Each row is a point on a tangle of strands that fork and nearly touch. The rows are in no order.
Points whose rows are less than 111 apart are linked; no others are. Some points are linked to none.
Zire: [  0 -40  55  26  20 -22  -7  -3  39 -46   0  -4 -17  26  -1   1  15   6
 -14 -52   3  -5 -49  28  22 -24  10]
makos: [  5 -38  37  -2  35 -21   4 -34  -4 -31  29 -18  10 -27  -1   6  22  16
  35 -11  17   4 -13  39  41   9  37]
bukem: [ 40 -53 -40 -54  19   9  11  35   4  -6 -37   7 -15   4 -43 -18  20 -21
  55  34 -20 -15 -40  13  37  26 -33]
Giti: [-25 -24   3 -23   5  34  15  20   3  75 -48  10 -60  41 -21 -14 -15  -1
  14   1 -29  36 -59   5   3  20 -39]
bod: [-21  22  34  32 -48 -11  47 -13  -8  32 -14  -7  12  78  10   6  15 -35
  -6 -71   8 -20   9 -18  13  32  -7]
Det: [ -4  43  21  18 -49   0  64 -22 -16  42 -10  -1   4  43 -31   8   6 -41
  -5   9 -10 -48  84 -36 -46 -40  13]
Milil: [  7 -11 -16 -66  10  -9 -28  13  17  51  27 -47 -24  25  10 -44  -5  27
  35  38  24  53 -29   8  18  33   4]
Kopu: [-11  58   8 -26   7 -11  28  15 -32  43  42 -12  67 -63  18  14  -8 -24
 -23 -17 -36  33   3  30 -36   9   8]
Migo: [ -3  17  47  13 -46 -22  49   0  -9  33 -17 -14  49  17  19  12  19 -31
 -40 -59  -2 -11  26 -31  -4  33  12]
ter: [ -7  25  -3  66  28 -62  -9  28  -2  -9 -19  17 -15 -42  31  18 -52  38
 -61 -16  11  18  46 -47 -34 -30  -4]
Tase: [ -5  15  33  49 -26 -13 -13  15   7  16 -43  23  -5  -5  19 -20 -28  40
 -54 -54 -22  18 -12 -28 -59   4 -12]
dip: [ 28 -33  30  17  25 -65 -11  30  27 -61  17  -2 -18  -9   4  12   2  29
   1 -43  15   6 -31  14  29 -28  -1]
buk: [ -8  42 -14  11  -9  15 -14  10  26   4 -69   5  -1  44  18 -32  16  -7
 -49  23  -5 -22 -61 -11   5  11 -27]
Mikob: [-34 -20  31  -3  -1  46   6  22  16  56 -45  30 -59  48 -12 -15 -18 -45
  12 -24 -29  23 -35   7  12  18 -14]
voz: [  2  13   5  70 -25 -18  -4 -33  -4 -42  11  14 -15  48 -31   6  14  62
 -22 -22   4 -25  -2   7 -46 -47 -24]
gaput: [-28 -26  19  27  55  25 -30 -34  22 -48   1  27   7 -19  35 -23   9  59
 -31   1 -18  26 -46  19 -10   3  25]
vez: [ 26   3  37 -25 -57 -14 -37  36  -1  50   9 -13  -5 -16 -22  -5 -13  -1
  25 -16   6   3  32   0 -25  -8   5]
zofuz: [ 17 -46  31 -10  17  64 -17 -46 -25 -31  34  23  -9 -54 -22  23  -8 -19
  20  68   4   5   7  -7   3 -12   6]
Sezi: [  3  38  -4  -7 -55  -4  24 -23  -5  19  56  23   6  38 -51 -24  10 -31
  56   9  -7 -40  59  29 -12 -31   9]
nuva: [ -3  27 -13  -6 -11  13  -9 -34  16   0   6 -62 -21  -3   1  14  -9  -3
 -22  36  39  -3  49 -19 -13 -57   3]
Nupe: [ -9  17  17  65   0 -22 -13 -32  -2 -24 -10 -14  -4  14  -9  14  -9  48
 -40 -39  18  -5  -4  -3 -35 -24   3]
pamo: [ 23  38 -50 -50 -20  17 -13  23 -11   2  12 -17  69 -51 -16 -10  28 -36
   4  67 -15 -17  39  11 -22 -23  15]
Tevir: [ 48 -50 -10 -99  -7  14   3 -30  34 -30  48  32  -7  65 -22   6  19  23
  25  37 -23  -6 -21  28  19  40  -9]
Gili: [-15  17  16 -44 -42  34  34  32 -42  71  42  -6  38   9  15 -25   5 -40
  26  -2 -30  33 -31  24 -11  42 -16]
vik: [-18  11  32  21 -20  38  71 -38 -29  50 -40   9  11   7 -10  13 -14 -62
 -26  15 -24 -48  80 -37 -45 -10  28]
Sib: [ 19  -3  22 -28 -27  46 -22   8 -48  80  -7   9  -6 -18  -2 -16 -31   0
  44  25  -7  21  -1 -10 -10  69 -11]
feb: [-25  12 -15  30  54 -26 -26  -1  30 -67  26  -5  12  42  25  18  30  65
 -35 -46  28 -17 -32  -6  18 -31   5]
zesat: [ 32 -27 -12 -84 -38 -20  -3  36  33 -20  79 -14  33   4 -19 -29  45 -18
  25  17  -5   2 -14  43  11 -14  17]
zud: [ 32  31 -22 -26 -76 -31  37  48 -24  36 -13   9  36   8 -22  -5  18 -34
  20 -29 -17 -35  23 -21  -9  36 -29]
ditab: [-60   2 -18  28  65  11 -19 -65 -15 -17  31 -50 -16   1  15  39 -15  22
  -1 -16  46 -11  51   0  12 -35  32]
gufis: [  5  -7  27 -27 -33  21  81   0 -14  42 -19 -47  -4 -26   8   6 -31 -39
  10  -9 -14 -67  56 -41 -54 -41 -21]
dabu: [-29  -9   2   5  40 -18   7  -2  -1  -6  -3 -50   2  34  17  14  17  19
  10 -41  39   0 -40   9  50  17  14]
Derel: [-46  34 -27  -2  31 -19  13  -2 -33  -7  48 -32  65  -6  45   8  36 -13
  20  14  18   1  -1  20  37  21  35]
Totaf: [ -6  -5 -20  11  38 -43 -28 -23   7  -1  32 -29 -53 -37  -4  21 -25  66
  21  -4  17  35  26   9  -9 -37   4]
zegu: [ 23   1  -1 -25   2   1 -58 -20  49 -28  42  -6 -40  -6  -7  12  -1  51
 -23  17  14  33  21  11 -18 -59   8]
Tul: [  1  52  26  44  27  26   0 -13  23   6 -21  92   2  28 -24 -34 -48 -16
  39  -3 -17 -42  33   1  -1  13  19]
dapiv: [ 12  -4  -5   2 -33   8   9 -62 -27  30  23 -22 -35  13 -48   7  -8  22
  34  13  16  -7  19  22 -18  -4  -9]
nub: [ 65 -13 -16 -25 -47 -12 -21   4  15 -44  25  10  11 -16 -55  15  28 -16
  20  20   0 -45  57   9 -14 -47   0]
Ranob: [  7   4   7  17 -10  21  13   6  15   7 -44 -22 -47 -16   0  -3 -60  13
 -21  -1  -6 -49  19 -33 -75 -79 -47]
Sov: [ 24 -12 -17  24 -17 -31   5  20  15 -32  -8  29 -22  23 -21 -36  27  67
  15 -17 -29 -17 -58  10 -30 -24 -43]
bize: [  5  22 -38 -68  -8  -6  -5   3  29 -53  56   0  67   1  43  17  61 -25
 -13  34  -3   1  10  16  43   0  34]
Ber: [-34 -29 -99   6  71 -70  -2  43  18 -35  -1 -21 -43  40  16  25  24  12
  10 -11  -5  10 -15 -18  51 -18 -31]
bugig: [ 38 -41 -58 -59  38  12  -4  34  34 -37 -44  12 -23   0 -27  -9  25   4
  15  29 -36  -5 -51   8  30  12 -40]
zor: [-12  10  -8  51 -10  -1  27  -6  -6  -4 -38 -13 -32 -35 -10   7 -47  41
 -42  -6   1 -15  17 -34 -77 -68 -44]
Nago: [ -8  12  20  -9   1  42  18 -28 -40 -15  64  -3  55 -45 -12   7  20 -42
   1  56 -12   7   3  40 -25 -31  20]
non: [ -9  26  32  18   7  52   7  10 -18  13  42  89  41  -1 -33 -19 -26 -58
  84  36 -20 -34  47  -4   6  10  28]
fosit: [ 29   5  72  22 -34 -22 -34  39   4   9  -1   1 -19   2  13  10 -35  12
 -22 -45  14  46  25 -18 -33 -27   0]
tilu: [-12 -20   2 -17  18 -22 -19  73  40  20 -57   6 -40 -29   2  -9 -18   2
 -14 -24 -14   9 -52  -5   5 -15 -21]
Zub: [-34 -45   2 -13  27  10  16  28  10  11 -48   7 -18 -27 -38  21  24 -61
 -22  33   3  16 -33  16  60  -3  14]
bibiz: [ 13  10  -4  32  12  14  -9 -52 -10 -14 -10  61 -23  22 -33 -25  -2  27
  17  16 -31 -37 -23  24 -19  19 -21]
gal: [ 40   8 -79 -65  20   6 -13 -27  16 -38  19  -4   3  36   7   4  23  49
   3  57   7  12 -23   4  29  48 -15]
Fiva: [-42 -13  19  66 -27 -18  24  39   2 -19 -19   5  -6  39  29 -26   8  50
 -39 -60   0  19 -52 -16 -29 -30 -22]
vogiz: [-75  -6 -20  35  36 -26  22  36  18  15 -33 -26 -23  22  29  29 -23  17
 -58 -73  24  24 -39 -29  32  -3 -13]
Katan: [ -3 -46  55  24  17  35  -8 -59 -30  -7   9  -1 -16 -55 -19   7 -23 -15
  16  17   6  16  19  22  -4  -1  27]
Ponat: [ -1  19 -35  22  49 -34 -32 -31  27 -64  20  -6   4   4  14  32  20  53
 -24 -14  24 -21   5   1  17 -21  11]
Kosal: [-14 -13  63  23 -19  50   2  -3 -40  33 -21  31  15  22  35 -20 -22 -67
   5  -2 -11  38  -8 -30  -4  68  20]
kal: [-16 -15  -6 -42  -1  29 -12  27  21  59 -24 -16 -59  59 -10 -45  -7  19
  13  22 -18  40 -73  10 -13  -1 -36]
liga: [ 13 -24  -5 -19  -7   7  28  20  -8  15 -27  30 -19  18 -33 -18  16 -49
  52  11 -19 -39 -32  18  42  33 -24]
Vof: [-14  34 -38  28  18 -44   0 -27 -20  -5   0 -39  13 -20  11  30   1  21
  -3  -9  39 -15  39  -8  17  12  17]
dok: [  8 -20  19 -28 -10 -28  -8  85  31  34 -41  10 -15 -54  21  12 -24 -23
 -16 -51  -3   3  -3 -29  23  14 -16]
satom: [-52  18  33  30  22 -36  -9 -12  -2  -2  22 -38  42 -11  46  19   7 -15
 -20 -38  35   7  44  -6  21  -9  65]
Zako: [ -4 -31  75  19 -15  38  14 -29 -25  43 -19  41  37 -22  29  -9 -23 -61
 -29 -40 -20  24  38 -23 -27  62  36]
ruzon: [ -3 -20  25   8   4  21  -1  33  13   5 -70  51  18  12  -3 -23  -6 -86
 -21  26 -16 -58 -32  -8  34  28   2]
fedi: [-46  14  40  13  13   1  19 -20 -31   8  38 -35  64 -40  29  14  11 -25
  -7 -22   0  30  26  26 -10  -5  57]
lebe: [ 12   6   2 -31 -13   5   9 -13  10 -50  29  -6  58   8  16   6  64 -35
  -8  18   7 -24 -13  27  42   3  20]
femag: [ -2  44  32  25  -8  -1  19  -3  11  32 -31  72   1  34  -7 -25 -32 -38
  30 -36 -20 -44  40 -11  10  35  12]
Pil: [ 26  -5  48 -22 -44   0 -42  44   3  63 -12  20  10 -45 -23  14 -19  -9
  27 -31 -25 -23  44 -12 -26   8   3]
zitak: [-35 -38 -10  -6  42  20   9  26   5  28 -71  13 -40 -15 -36  12   1 -21
 -27  32  -1  33 -60   6  39  10 -11]
zoto: [ 19  -4  31   9  -8   7 -14  31  -7  26 -58  54  38 -10 -11 -16  -5 -62
  11   9 -22 -68   9 -14   0  44  10]
serur: [  6   9 -73   2  43 -58   4  30  13 -39   1 -30 -16  37  10   5  16  55
  11 -14  22   6 -45  -9  27  -6 -32]
ses: [-18  -6 -22  14  45  -8 -27 -36  15 -12  28  -9 -40 -35   2  -8  -5  95
  12   8 -10  39  -7  14 -35 -43  -1]
vedis: [ -6 -24  17 -22  40  57 -12 -39  11 -48  24  -1   8  70  32  20  24  10
 -18  30  15  27 -61  -4  48  29   5]
vuz: [ 33  -8 -75 -66  37   9  -2   8  28 -36 -18  -6 -10  25   7  -7  28  13
   3  48  -1   7 -45   1  46  29 -26]
namav: [-34  14  32  52  35 -37 -40 -14  14  -3  -4 -26   4  -5  44  11 -27   6
 -40 -49  24  32  38 -17 -11 -16  50]
tak: [ 16 -33  20 -39  48 -14 -16 -23  33 -35  34 -21  -5  12  15   9  28  29
  23   0  10  16 -30  30  49   4  17]
kebut: [ -8 -28  43  49  12  47  10 -69 -55  10 -14  12 -15 -20 -15   9 -40 -22
  -1  13   4   6  17   2 -22  26  12]
retak: [ -5  18  30 -20 -53  30   1 -13 -31  50  18 -15  14  39   6 -29  10 -27
  32  13  -2  22  -2  17  -8  31  11]
foge: [  2  -2 -33  46   7 -53  32  56  13 -47 -45   7  -7   8   3   3  -4  24
 -39 -33   7 -10 -54 -15  10 -19 -39]
Kaz: [-18  10  10  66 -44  -5   6   3 -12   5 -33  30  -9 -18 -12 -22 -18  64
 -42 -28 -20   0   5 -24 -84 -33 -22]
rir: [ 27  17  -9   7 -24 -17 -20  15  -2  19 -27  14 -34  13 -19 -26  -8  46
  15 -13 -21 -13 -37   6 -32  11 -35]
pazu: [ 32  35 -85   5  29 -37 -17  -9   2 -52 -33 -16  10  -2   5  -1  20  22
  -3  14  12 -15   2  -6  30  29 -10]
Fimug: [  2 -22  71   5  -8  23 -40  -3  11  10 -15  19 -18  18   7 -30  -1 -39
  21 -17 -18   5 -11  25   0  13  26]
fida: [ 38  24 -39  -4 -18 -34  27  28 -34 -17 -47 -10  70 -62 -21  -9  25 -36
   4   2 -19 -35  39 -15  -6  26  19]
fosi: [-37 -16  31 -19  31  31 -16  25 -10  14   7 -21  -1  -7  58 -20  -1 -44
  16  39  14  61 -45 -13  51  27  26]
sete: [-29 -21  28  24  36   0 -18   6  48 -57   8  -6  -8  38  27  -2  25  39
 -39 -49  -3   9 -62  14  14 -40  11]
kalod: [-48 -31  53  -2  -4  -6  18  25  30   6 -20 -35 -11  11  18  19   7 -48
 -26 -54  20  29 -23   4  44 -17  28]
Motag: [-45 -13 -23 -10  48 -24  -3  47  41  16 -33 -23 -54  -1  10   2   1  17
 -12  -1  -1  41 -53  -2  30 -28 -16]
Zupet: [ -9 -35  44   8  21  -9   1 -38 -26   5  25 -28  -3 -57  -5  15  -9  17
  32 -19  12  30  19  33  12   8  42]
Suten: [ 21  -1 -84 -79  13 -17 -37  12  17 -34  64   5  20 -32  21  -5  31  -8
  28  51 -22  16  47  10  35  13  27]
kup: [ 64 -20 -22 -25 -13 -40 -24  12  10 -56  32  -9   7 -55 -43  12  20   6
  29   5   4  -9  40  13   9 -37  15]
Nofos: [-11  17  37  10 -17  32 -39 -32  -2  19  -7 -49  -4  19  24   2   2 -14
 -11  -3  24  55  28  12 -29  -5  47]
Bupid: [ 10   0  15 -16 -12  24  35 -13   5  23 -40 -52 -29 -27  12   0 -43 -29
  -6  13   8 -51  42 -37 -39 -43 -18]
Ved: [  1 -27  10 -29  21  50  -6 -14 -28 -27  54   5  27 -84  -3  14   4 -34
  20  73  -4  12  19  15   2 -27  23]
sutat: [ 52  29 -18 -10 -78 -49  15  46 -20  -6  10 -10  33  22 -34  -6  22 -26
  20   1  10 -31  26 -12 -10  -8 -20]
Poz: [ 33 -13 -11 -63 -53   8 -13 -21  23 -16  76  -5  20  22 -26  -9  45  -1
  13  37   4  -8  15  36  -1  -5  18]
Mul: [ -5  17 -68 -61  16  -7 -30 -28  15 -41  71   4  26   0  46  34  34   1
  -5  49  -3  10  44  11  46  15  31]
fozo: [ 22   4 -22 -64 -34 -29  -2  75   6   9  49 -24  42 -27 -10 -32  24 -26
  33   6 -10   5 -18  29  -6 -19  11]
boni: [-62   0   5   6  34  -6  36  -4 -41  16  29 -35  52 -14  49  13   9  -3
  18 -36  22  17 -16   6  48  56  27]
sesoz: [-46  -5 -51  -5  69  25 -21 -73  10 -33  40 -29 -34  -5  41  49 -10  18
 -10  27  25 -21  42  -1  25 -33  -1]
seso: [  1   7 -20  63  33 -85 -20  44  12 -41 -26  34   4 -51  33  -5 -38  32
 -44 -32  -1  -3   8 -27 -12 -15   2]
lebo: [ -1   8  38 -15 -31  42 -34 -27 -18  26  22 -32   4  19  13 -20   5 -15
  22  29  14  54   9  20 -12  11  37]
fel: [-18   5  37  15 -36  24  28 -52 -32  47  -9 -33   6 -16   0  22 -10 -11
 -12 -34  10  25  57  -6 -29  13  13]
Zuk: [-22 -17  20  62  46  41  -3 -75 -26 -25 -18  -4  16 -24   5  16 -36  -5
 -43  31  32  -3   8 -14  -9  14  29]
Naz: [  3  39 -14 -36   5   3  -3  18 -15  -2  40  -5  73 -65  -1  -5  23 -44
  -2  53 -22   2  18  39 -22 -30  26]
Fotu: [ 31 -20  18 -34 -18  -5  -3   9  39 -66  -6  17  23   9   2   6  50 -44
 -12   0  -5 -41 -16  18  47  -3  11]
gatil: [  3  34   0  40  29  43 -18 -18  18   8 -15  89 -20   2 -52 -15 -47  -1
  49  16 -25 -53  46   9 -20 -15  -5]
ler: [ 10   7 -39   8  49  23 -19 -27 -22 -13 -16  22  -8 -17   8 -29   2  69
   9  58 -12  16 -57   2 -14  34 -25]
gebe: [ 20 -38  36  17 -19 -41  30  23   4   9 -13  19 -42   6 -16  11 -20  24
   9 -86 -14  -5 -33  -2   7  16 -36]
rito: [-12  28   6 -14 -68 -16  36  -5 -30  36  58 -35  39  39 -11 -18  27 -13
  21 -16   3   3  -8  32 -12   8   3]
lebu: [ -3   0  66  36  -7 -40 -15  20  15  -4   1 -19   0  -9  40  21 -26   7
 -40 -76  28  45  24 -26  -3  -6  26]
gifo: [-57   9  -6  52  66  24 -31 -64   8 -28   4 -34 -10   7  28  29 -14  31
 -36 -19  32   9  26  -2 -16 -37  34]
fud: [-10  -1  30  17 -17 -19  44 -28 -21  23 -13 -11  54 -34  25  17   2 -16
 -36 -56   7 -10  20 -14  12  59  22]
digol: [ 14   2 -16  57  21 -80  16  44   5 -44 -28   7  10 -17  22  11 -30  34
 -44 -53  21  -8 -19 -24   6   1 -19]
gif: [ 21 -23  46   9 -35 -36  27  10  -2  20 -10  22 -14 -12 -15   7  -9 -13
  13 -71 -15 -25   1   0  14  35 -10]
Tuni: [ 79  -5 -13  -4 -43 -20 -21   6  19 -67  36  23 -12  21 -48  27  10  15
 -15  19  19 -26  43   1 -17 -57 -25]
kamo: [ 51   3 -61 -15 -10 -27   1  26  39 -87 -21   0  -2  44 -10  10  39   5
 -28 -10  -1 -25 -33  -7  31 -10 -36]
Fatip: [  7  29 -70  37  46 -65 -22 -15  -3 -46  -5 -10  -1 -16   6  21   3  36
  -2  -7  15 -20  21 -13  20   3  -3]
Loga: [ 26  42 -53 -43 -40 -52  26  66 -18   5  51 -35  59 -29 -18 -19  16 -20
  12 -10 -22  14  -8  30 -23  -6  -8]
gador: [  6   3  -9  -6 -38  27  17 -62 -22  21  50   6 -24  29 -55 -11  -1 -15
  55  36   4 -24  44  31  -8 -14   2]
bok: [ -5  57   4  -5 -55   2  35   2   1  46  37  24   5  36 -46  -6 -11 -46
  37   8  -8 -45  94 -12 -33 -52  11]
rok: [ 30  27 -55 -28 -36  31   5  17 -35  17   0   8  66 -23 -52  -7  18 -50
  34  65 -31 -62  47  11 -41  -9  -5]
takem: [ -8 -28 -25 -23   1 -13  42  45  18  48 -50  -6 -50 -29 -21  30  -8   8
 -32 -55   0  35 -31 -31  29  25 -56]
daf: [-26  13  26  40 -16  26  77 -54 -59  32 -14   3  48   4 -13  17   3 -50
 -25  20  -6 -37  51 -12 -31  14  22]
lif: [-45 -45   0  24  29  -2  42   1   8  26 -65   3 -30   3 -20  20 -14 -14
 -48 -31   1  15 -60   7  36  22 -11]
lum: [  0  24 -91 -11  58   6 -38 -31   2 -21   4  22 -22 -29  26  -6   5  70
   2  66 -17  20  -5 -10  -6  11 -16]
lasun: [-38  -6  31  57 -29  -5  14  35  24   3 -56  17 -10  44  32 -19 -16   1
 -76 -69 -14  18 -43 -26 -34 -17 -13]
zuvif: [-36  -7  13  44  -2  22   9  -4   1  16 -45  41 -26  31  17 -52 -11  24
  -2 -33 -43   6 -60  16 -28  20 -18]
lepun: [ 16   9  15 -25 -31 -50 -20  40  -8  33  43 -26 -12 -50   8   6 -19  20
  26 -22  23  40  41  -9   1 -15   9]
Simu: [-32  18 -34  19  21  11  40 -55 -52   4   8 -53  31 -34  -2  32   3  10
  10  31  42 -16  34   0  11   7   9]
dar: [ 18  16  -9  12 -21  12  -6 -42 -36  48 -20  -1 -32   2 -24  -6 -21  39
  19   9  -6   7  -4  10 -26  34 -26]
sef: [ 28  -9  10   0  17   4 -21 -16  -7 -33 -18  18  26 -43   5  -4  13 -18
  -1  36   7 -26 -10  11  32  35  21]
fafo: [  4   9  42  18 -34   1  13 -25 -22  35  -9  40  -5   8 -16  -9 -12 -25
  29 -26 -20 -26  36   6  -2  33   8]
deta: [ 28  13 -77 -32  17  22 -11 -56  -9 -36  24 -12  11   1  -5  27  20  30
  -1  72  24   1  15   4  26  30  -5]
Kupos: [ 13 -25  19 -12  11  18 -15  12  45 -41 -48  43   5  11  -2  -7  23 -56
 -35  14 -15 -50 -41  13  38   8  -5]
meki: [-34 -13  17  24  24  40  -7  -9   0   6 -43  -4 -19  38  37 -29  -7  12
 -15   1  -7  36 -75  11  -1  26  -4]
lanu: [ 48  -7  65  16 -46 -31 -26  74   0  -8  18  24 -31  46  -4  -7 -30   2
  -5 -22  13  17   3   8 -17 -39 -34]
Vip: [-27  10  11  68   4  25 -21 -58 -16  -9 -17 -42  -5  57  -5  18  -6  37
 -25 -49  31  16   9  11 -59 -14  18]
sisod: [ -4  -3  46   5 -29  57 -17  18 -52  57  11  44  15   0   4 -18 -26 -52
  54  22 -22  13   5 -25 -10  61   8]
nuz: [ -4   7 -14 -40  -7  -4 -20  16  17  54  -7 -52 -43  53  14 -33  -9  31
  12   5  20  55 -53  -1   5  17 -12]
popu: [  9   4  22 -12 -18 -12  53  30  -9  35 -16 -34  -3 -59  11  37 -30 -15
 -41 -10  10 -12  85 -69 -41 -48  -1]
peda: [ 38  -2  42   6 -41 -10 -56  60  34 -14  24  27 -35  51  -6 -27  -9  25
  -4 -11  -5  13 -18   6 -35 -55 -23]
Les: [-63 -20 -68   4  79 -50  -2  33  40 -18 -10  -4 -47  24  15  22  25  16
 -20  -4   1  24 -36  -6  41 -43 -17]
kolut: [ 30 -22  54 -19 -36  -7 -21  68  22  56 -18  29  14 -46   3  15 -20 -23
  -8 -63 -19 -20  28 -35 -15  23 -14]
vebit: [ 15  16 -38  27  -4 -39  -4  15  10 -42   9  -6  -5  24   2 -13  22  88
  -8 -11   8   3 -46  -4 -17 -24 -31]
Nibip: [-40 -16  13  34  15  -7  25   2  11  21 -52 -15  -7  12  28   6 -25   7
 -55 -70  14   8 -49 -14  25  37  -7]
Dulu: [ 49   4 -28   0 -15 -19  -7  39  -9  -8 -76  17  37 -34 -25 -16   2 -37
  11  -6 -18 -58  14 -12  12  48  -4]
lop: [ -3  29  -2  17  23  68  -1 -26  12  28   6  63 -27  10 -49  -8 -61 -26
  75  33  -4 -43  66   7  -8 -27  -1]
sir: [ 37 -48   1 -85  34  -3  -8 -40  40 -34  52  -1   0  42  -7   7  22  48
  21  33  -6  28 -30  28  25  28  -7]
nivoz: [ 15  27  16  27 -10 -34   9  20  -5  25 -24  -8 -12 -37   8  40 -40  16
 -56 -16  22  16  69 -65 -33 -21  -6]
gusol: [ 45  34 -84 -20 -11 -42 -13  20  21 -54   1 -29  14  31   7  -2  33   8
  -4  16  23 -11  10 -20  38   8 -14]
kufi: [ -6  -4  37  20  -3  46   4  21 -25  -3  35  85  19  20  -8 -28  -6 -77
  74  35 -23 -26 -16 -34  30  35  12]
nazel: [ 13  14 -51  -4   0  37 -24 -36  12  -7 -15   8 -34 -27 -26 -11  -3  64
 -16  51  -8 -16  -4   7 -53 -43 -36]
piv: [ 22  12 -68 -24  29  20 -38 -33   9   0   2 -13 -38 -36 -18  -5 -18  61
   4  63   4   7   5   9 -22 -18 -24]
bav: [-29 -26  51   7  -3 -22  15  36  25  14  -5 -34 -18   3  40  24 -17 -17
 -32 -92  24  51  -8 -20  33  -1  11]
ziku: [ -8  -1 -28  29  74 -12 -19 -22 -27  -2 -13  15 -13 -36  32  -5 -26  39
  11  40   5  23 -38 -11  25  59   3]
Pumo: [ 53  10 -14  42 -36 -38  -5  -8  -7 -49  31  11 -17  49 -45  16   6  46
  -8   6  26 -23  11   7 -29 -47 -42]
sep: [ 34  -1  39  -8 -26  12 -67  -6  51  -7  35  41 -37  54 -22 -23   2   8
  14  -8 -27  -1   5  27 -27 -45   6]
Mefe: [ 10 -38  15  -3 -24 -21  40  60  10  27 -12  13 -64  11 -14  23 -22  19
 -17 -71  -3  31 -37 -19  11  -1 -69]
moz: [ -6  -2  25 -29 -19   4  91  12 -14  37   1 -48  13 -64  13  28 -21 -30
 -22 -23 -17 -32  61 -43 -54 -53 -10]
kevok: [ 25  -4   2 -16   0 -54 -24   7   4  14  19 -27 -32 -32  -8   1 -15  50
  29 -15  20  38   3   8   2  -4   4]
fibo: [ -9 -22  20  18  40  62 -19 -29   2 -57   7  26   1  51  37   0  10   7
 -34  38  -1  33 -84 -25  17  35  -1]
pagik: [ -7  -4 -43 -48  32  17 -38 -30  56 -38  42  -6 -56 -32  23  31 -25  43
 -22  33  -5  13  34   4 -10 -70  -8]
Pimal: [  1 -15 -42 -37  -8  -7  43  52  -2  45 -63  -4  -8 -45  -3  12  -2 -37
 -10 -29   0   3 -16 -29  44  57 -40]
mup: [-19 -33  68   8 -16  22  -3  11  18  34 -43  28 -30  33  16 -16 -21 -60
   0 -50 -25  12 -16  12  11  21  16]
kida: [ 34  33 -54 -10 -52 -60  37  39 -38 -12  30 -38  50 -32 -22   5  18  -3
  18 -12  12   6  35  -3  -7  -6  -4]
nofa: [ 11  29  -8  -1  -9  45   1   1 -18  35  27  65  15   1 -48 -10 -21 -35
  86  43 -14 -57  58  10  -1   7   3]
maku: [ 11  52 -63 -19 -12 -49 -28  28 -12  16  -5 -26  12 -37  16  -6   8  -6
  17  29  14   4  52 -26  11   7   9]
kip: [-19   2  -6  57  54  12 -16 -46 -43  -8 -20  11   6 -39  24   4 -42  17
 -21  39  23  16 -19 -27  11  54  17]
zib: [ 55 -23  -2   5  -1 -60 -10   4  13 -64  30  -6  -2  -5 -28  13  18  33
  18 -21  22  -7   1  13  19 -24  -1]
til: [-23   7 -47 -36  42  31 -35 -60  31 -21  42  -9 -43  -8  39  40 -15  28
 -23  58   7  17  43   2  10 -35   9]
taned: [ 31  36 -27 -19 -45 -22  37  57 -32  24 -30   6  81 -42 -14  -8  26 -47
   5 -14 -41 -40  22 -11 -26  28  -4]
Sezos: [ -1  28  18 -34 -28   4  22  22 -41  45  42  -9  54 -49   8  -9   6 -22
  15  -3 -32  24 -17  36 -22  22   0]
Kivup: [-26  10  15  37  26  45 -42 -64   3 -16  -9 -36 -14  29  21   9   1  21
 -25  -5  27  43  10  18 -39 -23  34]
vub: [-25  15   7  35  -2  23  56 -57 -59   5 -12 -35  52 -19 -10  32  11 -23
 -19  28  30 -33  37  -7  -9  13  22]
pip: [-55 -41  42 -12  13  28  10  25  19  17 -32 -16 -20   1   0  11  17 -68
 -23   8  13  38 -36  21  56 -10  29]
tize: [ 37  -5   3 -30 -18  30 -67  -6  14  24   3  12 -16 -12 -41  -3  -3  10
  30  43 -11 -22  19  18 -20 -11  -3]
Lele: [-46  46 -13  -6  24 -34  20  15 -31  14  53 -25  66 -45  49   6  16 -21
   3   0 -14  20  10  29   4   5  31]
Zufuv: [ -7  17 -54  -9  17  43  18 -67 -34 -35  28 -32  30  -9   0  35  22   4
  -4  69  44 -22  29   1  27  -1   2]
lag: [-36 -11  10   7  16 -23  41  -6 -15  25   2 -22  38 -37  42  19   0  -2
 -18 -71  22   3   4 -16  43  62  14]
rifun: [  2 -11  12   3  -1  29  27  16 -26   5  -5  60   0  32 -12 -27   9 -67
  54  40 -16 -40 -30  -6  48  41 -13]
zof: [ 28 -39 -29 -87 -27  18  25   6  28 -16  44  25   2  62 -28 -19  47 -33
  39  41 -15 -24 -21  28  39  17 -16]
leket: [-29  -5 -20  27  13  42 -11 -58  -5  -9   2  -1 -26 -19  -3 -24   8  86
  -3  26 -17  25 -19  16 -52 -36 -11]
Vetaz: [ -4  -6   6 -19 -20  71  16 -23 -32  29   6   0   6 -13 -24  -4 -15 -55
  35  70  -3 -50  45  -3 -30 -32 -10]
Vipit: [-59 -44  15  37  -9  13  26  13  23 -10 -30  11 -18  33  16 -49  29  47
 -10 -38 -24  17 -71   5 -21 -26  -6]
deba: [  6  20 -15 -27 -67 -12   6 -15  -6  14  71 -39  30  41 -31 -22  36  -1
  15  23  23  -7   7  28 -13  -5  15]
voni: [  7  24  29   8  -7  46 -44  17 -11  42 -50  29   0  26  15 -25 -17 -29
   5  41 -12  -9 -23 -18 -11  47  -8]
Kanep: [ 16 -16  65  -3 -17  17 -47 -26  29 -10  20  12 -30  46  -2 -20  16 -12
  20 -23 -13  16  -6  36  -3 -17  24]
Tuke: [ -6  -8 -71  23  27 -28  22  47  40 -84 -30   9  -2  23   3   6  32  28
 -45 -15   0 -11 -55 -16  27 -41 -38]
paf: [-28  -9  19  42  23  68 -23 -28  -4 -29 -22  21  -8  59  45 -37  10  15
 -22  21 -16  44 -74  -3 -25  22   0]
Dukal: [ 21 -17  15 -51   0  20 -26  10 -28  61  12 -20 -19 -10  -1 -28 -22  22
  50  40   3  46 -25   8   6  53  -2]

A fork is a point with three links, a tip a point with one. Leave the first point through the second and follow the links. Name the first fork or tip that comes.
kufi, non => Pimal
kal, nuz => Zako
zoto, Dulu => retak
zor, Kaz => vedis
Dukal, Milil => lebu
Pil, vez => Katan
rifun, liga => Simu

A fork is a point with three links. Follow the links from the first point to the second and name the forks in between, in order.
Ved, lepun => Katan
rito, gusol => retak > Kivup > Fatip
Gili, Milil => Lele > lebu
moz, vuz => Fatip > Simu
peda, lebo => lebu > Lele > retak
dapiv, zib => Simu > Fatip

Name the points in between on the shortest way along the links from the first point to the second, in order.
Loga, zegu => fozo > zesat > Poz > deba > rito > retak > lebo > Nofos > Kivup > gifo > ditab > sesoz > til > pagik
Nibip, mup => lif > zitak > Zub > pip > kalod > bav > lebu > fosit > lanu > peda > sep > Kanep > Fimug
sete, rifun => feb > Ponat > Fatip > Vof > Simu > Zufuv > deta > gal > vuz > bugig > bukem > liga
bize, fozo => lebe > Fotu > Kupos > ruzon > zoto > Dulu > fida > taned > zud > sutat > kida > Loga
